A landscape with many valleys, sampled at points; each row gives a point and its height.
From any point a ball takes the steepest step (drop divided by distance) to one of its 2 nearest points. It stops when none of these is lower. Distance is the straight distance between rows; heights are no part of it.
Lezel: [-21  16  37  25  -7  11  31  19  -3 -30 -21   5 -10 -15 -26 -26 -13 -25
 -70  36 -39]  height 2.69
Kiguz: [  6 -18 -12  38  69 -15  16   3  18 -17  25  -4  29  -9  46   6  -7  -2
   6  -1   4]  height 3.39
vos: [  6  13 -16  49  42  33  -7  -5 -17   7   3 -25  10  36  -1   3 -28 -24
   4  15   2]  height 2.01
Bekon: [ 29  10 -40  12 -33 -19  49   0  20  -1  23  -4   8 -21  17  50  39   0
  17 -19   3]  height 4.92
gobaf: [ 14 -19 -12   7 -13 -28   2 -48 -40  18 -11 -39  -6  10  21 -32  31  16
 -16  11  10]  height 4.86
Sab: [ 17  15   0 -24  12 -16  -2 -15  18  49   6  16  18  25  58   4  14  15
 -35 -17 -41]  height 3.94
Fanok: [ 17  -5  -5 -35 -21 -45 -10  -7  -5  35   8  -9  32  18 -13  28  42  17
  14   8 -31]  height 4.62
vuk: [ 39  23 -17   4 -30 -23  26 -15 -20  11  12 -21  11   3  45  48  22  -4
  11 -14   9]  height 5.26
Tiz: [  2   5  -4  -1 -63 -30  -8   9 -12  34  18  -1  22  21 -18  11  49   9
  18   2   0]  height 4.22
zibe: [ -3 -47 -20   2  38 -37   5 -42   9 -12   0 -11  -9 -13  59  -9  -6  13
  -5 -23   9]  height 4.16
sir: [  0  -3  36  48  14 -13   8 -19  56  16  11  41  16  21  42  -9 -26  -8
 -16 -10 -41]  height 5.61
mapa: [-19 -14   0  51 -27  20   5  15 -19  38  21  -5 -14  -2  19  12 -28 -27
  18 -31  53]  height 4.42
zipiz: [-18 -24  27 -12  51  -5 -32 -26  23  20  -8  17  -1  13  17 -24 -27  11
 -14 -21 -14]  height 3.38
safab: [ -5   1  32 -14  31  21 -18 -41  51  22  -5  47 -10  12  25  -6 -43  10
 -12  -3 -25]  height 3.68
gege: [  9  16 -29  18 -27   1   2   7 -12 -26  13 -22  12  19 -49  42   1 -25
  55  20  -1]  height 6.39
zoge: [ -5  10  22  11 -27  25  -4   1 -51  -7  -1 -42 -38   7 -29   1 -11 -26
  15  -5  51]  height 4.08
tev: [ 33  -7 -20  11 -40  23 -11   8  -3 -10  11 -48   2  35 -51  20 -15 -22
  37  35  20]  height 6.14
sarop: [ -8  21  17  -4 -28   6  42  -4  13 -16 -16   6 -11  -9 -22 -22  22 -16
 -61  19 -60]  height 3.25
fovo: [-11  18  11 -29  43  45 -26 -31  41 -13  11  62 -23   2   9  -1 -50   0
   5  34 -32]  height 3.93
nevat: [ -6 -19 -20 -44  74 -10 -38  20   6  33 -19   7   9   7 -14 -17  23   7
 -17  -6 -11]  height 2.46
Nir: [ 13 -15 -30  28 -23  29  -6   9 -26  24  -8 -35 -31  28 -33 -10 -20 -45
  29  11  41]  height 5.28
fofi: [-14   4  -8 -11 -15  17  25  30   5 -43 -29  21  -5 -15 -79  12  14  -5
  14  17 -35]  height 3.16
sof: [ -1  13 -21  12  42  28  -5   4 -12  11 -22 -13   1  20 -25   2   5 -25
 -13  16 -32]  height 0.91
bos: [  8  37  24   2 -36 -13 -15  29   7   6  46  12  29  16  58   3  26  23
 -10 -31   2]  height 5.51
teper: [ 18 -16   8   4 -24  19 -24   9 -41  24 -14 -48 -13  14 -40 -28  -4 -15
   8  15  57]  height 4.73
sol: [  2  -5 -32  -5  40   8 -10  38  22   9  25  20  26 -28  37  21 -10   0
  32 -33  30]  height 3.00
tema: [ -3  11 -37   8  10   5   3  -3 -12 -24   5  -8  -6 -23   7   7  -3   2
  41 -32  24]  height 4.21
vitur: [-20  15   8   1 -39  39  23  21 -11 -66 -14  13 -15  -5 -36 -18  25   5
   9   3 -41]  height 3.76
vol: [ -9  12  -5 -35  -5  16  11  24  22 -30 -38  35 -19 -40 -61   0  -8  18
  -8  11  -8]  height 2.49
gatin: [ 29 -26   9 -17 -49 -32   4 -23 -26  28 -10 -32   3  12 -49  12  21  16
  -8  43  10]  height 2.89
lani: [ 13  26 -29  -4 -25  -2 -11  23  -2  -8  12  -6  35 -13 -25  67   1 -21
  59 -13  -3]  height 6.58
pupop: [ -7  20  -3 -45  28  34 -21 -17  27 -44  -4  24 -16 -17   6  -9 -20  11
  -6  19 -21]  height 4.17
vum: [-11   0 -31 -31  27  37   5 -42  33 -40   0  33 -21 -12  25 -29 -32 -10
  -2  34 -57]  height 4.36
bep: [ 27  -8  14 -22  -2 -12  15 -32 -45  32 -33 -36 -13  10  -6   2  15  -5
 -25   3  11]  height 4.38
Led: [-24  30  29 -33  -8  33 -25  29  12 -38  14  31  -6  -3 -11 -26   2  23
   6  -5   2]  height 5.83
bigo: [  5 -12  14  -9  27   2 -18  30  34  26  40  50  26 -14  50  15 -21  18
  24 -28  35]  height 2.38
vifo: [ 28  -8  -4  -8 -39  23  -8  19 -11  39   1 -43 -30  31 -38  28 -30 -49
  37  24  30]  height 5.74
resel: [ 32  15 -57 -46   4 -26  -3 -17  30 -45  12   2   5 -20  42  31  24  17
  18  -6 -11]  height 4.79
mome: [-12  31  18 -38  -3  29 -12   8 -16 -27 -14  -1 -25 -42 -46   0  -6  -2
  27 -26  34]  height 5.53
bonon: [-33  -9  -1  19  -8  15  -5  -5 -31  26  -2 -10 -19  -4  -4 -15 -13 -11
  25 -38  39]  height 4.84
Lun: [ -7 -27  21 -58  28   6 -19 -11   6  23 -27  32 -40 -33  -5 -28 -19  38
 -36 -11  36]  height 4.15
radef: [-24  16  35 -10  61  23 -19  28   7 -10 -22  23 -14 -18 -33 -10 -39   2
 -30  -3   0]  height 2.04
bopof: [ 10  -2 -42  21  26   4  16  33  -6  14   9 -11  23 -34  19  23   2 -22
  41 -20  42]  height 3.65
debo: [-13  10 -15 -18  30   6  14  11  14 -38 -59   8 -21 -38 -51 -11 -15  -3
 -33  21 -26]  height 2.91
fopot: [  9  10 -52 -30   9   8   1 -15  23 -40  15  17 -17 -36  33  10  -3  19
  31  -9  20]  height 4.56
sali: [ -9   8  23  33 -22 -19  11 -29 -13 -13  23 -18   1  10  47 -10  10   9
 -11  -7  -3]  height 5.11
lor: [ -2   2   4  34  -6 -24  -3 -11 -34 -43  27 -31   5  -8  40 -18   6  10
  16   0  30]  height 4.88
Lili: [  4 -21 -12 -56  28 -25 -16   0 -15  24 -42 -10 -14 -26 -25 -10  27  15
 -13 -10  14]  height 3.19
bav: [ 11 -12  39  62  15 -19  20 -17  46   7   9  34   6   6  30  21 -31 -14
  10 -24  10]  height 5.45
nebit: [ 20   0  27 -44 -24 -34   3  10 -13  39  -6  -2  26  -1 -33  60  11   7
 -10  14 -20]  height 4.59
bef: [-16 -30  -4  50  26 -12  23 -42   6  14  -5   6  -9   2  25 -12 -32  -4
   2 -21  -7]  height 5.00
memi: [-13   8 -22   5  17   7  -9   6  15  18  19  21   9  11  24 -11   6  14
  -4 -24 -17]  height 3.35
nupa: [-17 -10  -2 -47  80   1 -36  21  14 -21 -27  13  -9  -9 -25 -15 -11   0
 -24   4   2]  height 2.56
viki: [-55 -23  26  24  -4  29  -2   9 -21  23  -9   5 -17   2 -41 -41  -7   4
   2 -30  25]  height 5.17
Lol: [ 29  -1 -19  36 -54  12  -4  45  -4  29  31 -17  14  -2  14  37  11 -35
  31   7  55]  height 2.85
bak: [-12 -26 -36  10  19  16  22 -53  53 -32   2  47  -8 -17  40 -23 -36   3
  -2   9 -40]  height 4.55
fupaz: [-32 -11  52  34   3  10  15  -4 -19 -26 -15  -7  -5   7 -17 -44  -2  -6
 -34  20 -17]  height 1.97
Zukub: [-27  16  29  22  18  16 -13  -5 -11 -28   7  -5   9   9   4 -13 -20  -8
   4 -10  -6]  height 3.92
komud: [-22   4  18 -16  49  21  -1  30   7 -43 -30  23  -4 -23 -23 -27 -22 -10
 -36  20 -35]  height 2.50
muzo: [-46  -7  31  -8 -13  -8 -19   1  -3 -49  11   7  -5   6  19 -53  15  23
   3  -7  -3]  height 4.41
nenil: [ 15  12  13 -28   4   5 -13  17  -6  63   1  23  23  26  42  11  10  13
  -8 -39  -8]  height 3.53
Sulid: [ 18 -12 -11 -25  17 -22   9 -13 -18  54 -46 -12  -8  -6 -32  18  16   6
 -31   6  -3]  height 3.80
pep: [  8 -10   6 -12 -14 -51   5  14  -9  37 -15  -1  16  -4 -59  51 -18  13
 -35  34  -8]  height 4.18
vul: [-10 -11  14   2  18  -8 -23   1  42  -6  31  35  10   8  48 -10 -13  28
   1 -26   1]  height 2.94
Ser: [-11  17  15 -24 -25  -5   9   5 -22 -39 -30 -16 -29 -34 -62   4  20   1
   3  -2  27]  height 5.27
Loro: [ -2  14  -7  -2 -42 -17  29 -29  14   1   0 -10   0   8   0 -20  48  -7
 -39  16 -58]  height 3.75
tebu: [ -4  -2 -33 -12  72  -2 -16  13  14   6 -22  -6  21  16 -15 -23  17 -11
 -15  13 -48]  height 1.82
bap: [-18  -4  12  -9   1 -30 -34   9 -16 -45  27 -22   5   3  48 -29  28  21
  11 -12  13]  height 4.64
Gos: [ 15   0 -35  60  42  10  24   7   5   5  17  -2  25  17  26  14  -6 -23
  -8  11 -12]  height 2.83
danu: [ 34  -4  -9   8 -43 -24  15 -33 -45  33  -3 -32   6  19  45   8  21  12
  -4   0  23]  height 5.20
faror: [-38   9  42   1 -30  32  12   5   0 -54  -5  23 -13  -5  -4 -51  11  14
 -10   3 -34]  height 4.13
zeku: [ 61 -12  21 -14 -40  -9  11  -9 -19  20 -17 -55 -17  23 -37  21 -11  -9
 -24  39  28]  height 3.90
fuvur: [ 18  -5 -10  16 -72  -8 -21  30 -17  43  17 -10  34  19  -4  13  20 -13
  37   5  41]  height 3.67
lumu: [  9  -1  -5  22 -48  21   0  38 -23  60  11  -9  -9  11  34  40 -19 -50
  17 -19  48]  height 3.81
zisi: [ 22 -22  28  59  18 -29  28 -40   1   6   6  -8   2   1  44  23 -30 -12
   5 -16  14]  height 5.24
puge: [-24  29  -6 -51   0  28 -27  25   3 -49  -7  20 -17 -23 -33  -9   6  17
  47  -9  17]  height 5.73
Didip: [-21  12  38  20   6  28 -13  14 -44  -9  -3 -23  -8  11 -33 -16 -11 -13
  -4   8  27]  height 3.45
pape: [  6 -27  -9 -14 -20 -31   6 -10 -14  17   4 -26  31   0 -57  34   7  21
 -15  57 -24]  height 3.66
Visi: [ 38  -8  19   2 -39 -17   4  10  -8 -28 -13 -48 -12  10 -66  25 -11 -10
 -19  60  17]  height 4.58
tis: [ 12 -30 -31   8  50 -32   1  -6  -5  25   9  -7  15  -5  56   6  -2  14
   5 -18  11]  height 3.82
bapos: [ -4 -12  20 -49  42  -7 -21 -10 -10  23 -22   3 -12  -8  14 -19  -4  14
 -21 -31   8]  height 3.73
ropad: [ -9  49  36 -11 -36  15 -20  23  16 -24  43  21  10   7  22  -6  15  27
  10 -24   0]  height 5.67
Nop: [  2   6 -25  17 -16  -8  16 -10  37  30  29  15  14  14  44 -18  31  13
 -35 -13 -37]  height 3.78
Sukid: [  5   9   5 -45  23   8 -34  25   2  46  15  27  20   6  48   1 -25  13
  17 -41  19]  height 3.02
busog: [ -1  -5 -51  20 -34 -20  38 -24  15  -4  -2   1  14  14   0  -5  47  -5
   0  23 -64]  height 4.19
tapeb: [  1  11  21   8 -35 -28   8  26 -18 -35 -26 -17 -14 -15 -70  10   5  -5
 -21  34  16]  height 4.97
fasu: [-30 -12  34  55 -18  20  -2 -10 -39 -16   3 -22 -17  23 -15 -45  -8  -3
   1  16  19]  height 2.79
Pegek: [ 12  -1 -64  15 -24 -16  45  -8  41 -17   9  14  14 -11   1  30  35  14
  24   2 -35]  height 4.57
ruk: [-16 -40 -20  50  31   6  41 -31  54   5  -5  43  -8 -10  25 -17 -32   6
   8 -11 -14]  height 4.77
Laben: [  7  36  34   6 -33 -18 -10   0 -15  -7  31 -13  21  23  35 -12  45   9
 -15   1 -15]  height 5.33

For each start below, name the point where the ball stops.
puge: gatin
gege: fupaz
bos: vol
vuk: fupaz
zisi: zipiz

Call two points neighbours if one is among the 2 nearest of the other. Go from one point of each pair to the other, from neighbour to neighbour, staying as low as possible. Name the highest point that can't be avoided.
fupaz and radef: vuk
Lili and zipiz: bapos
Lol and bigo: viki
bigo and fupaz: resel
sof and Lili: bef
radef and vol: debo
sof and radef: nupa
gatin and Lol: Fanok
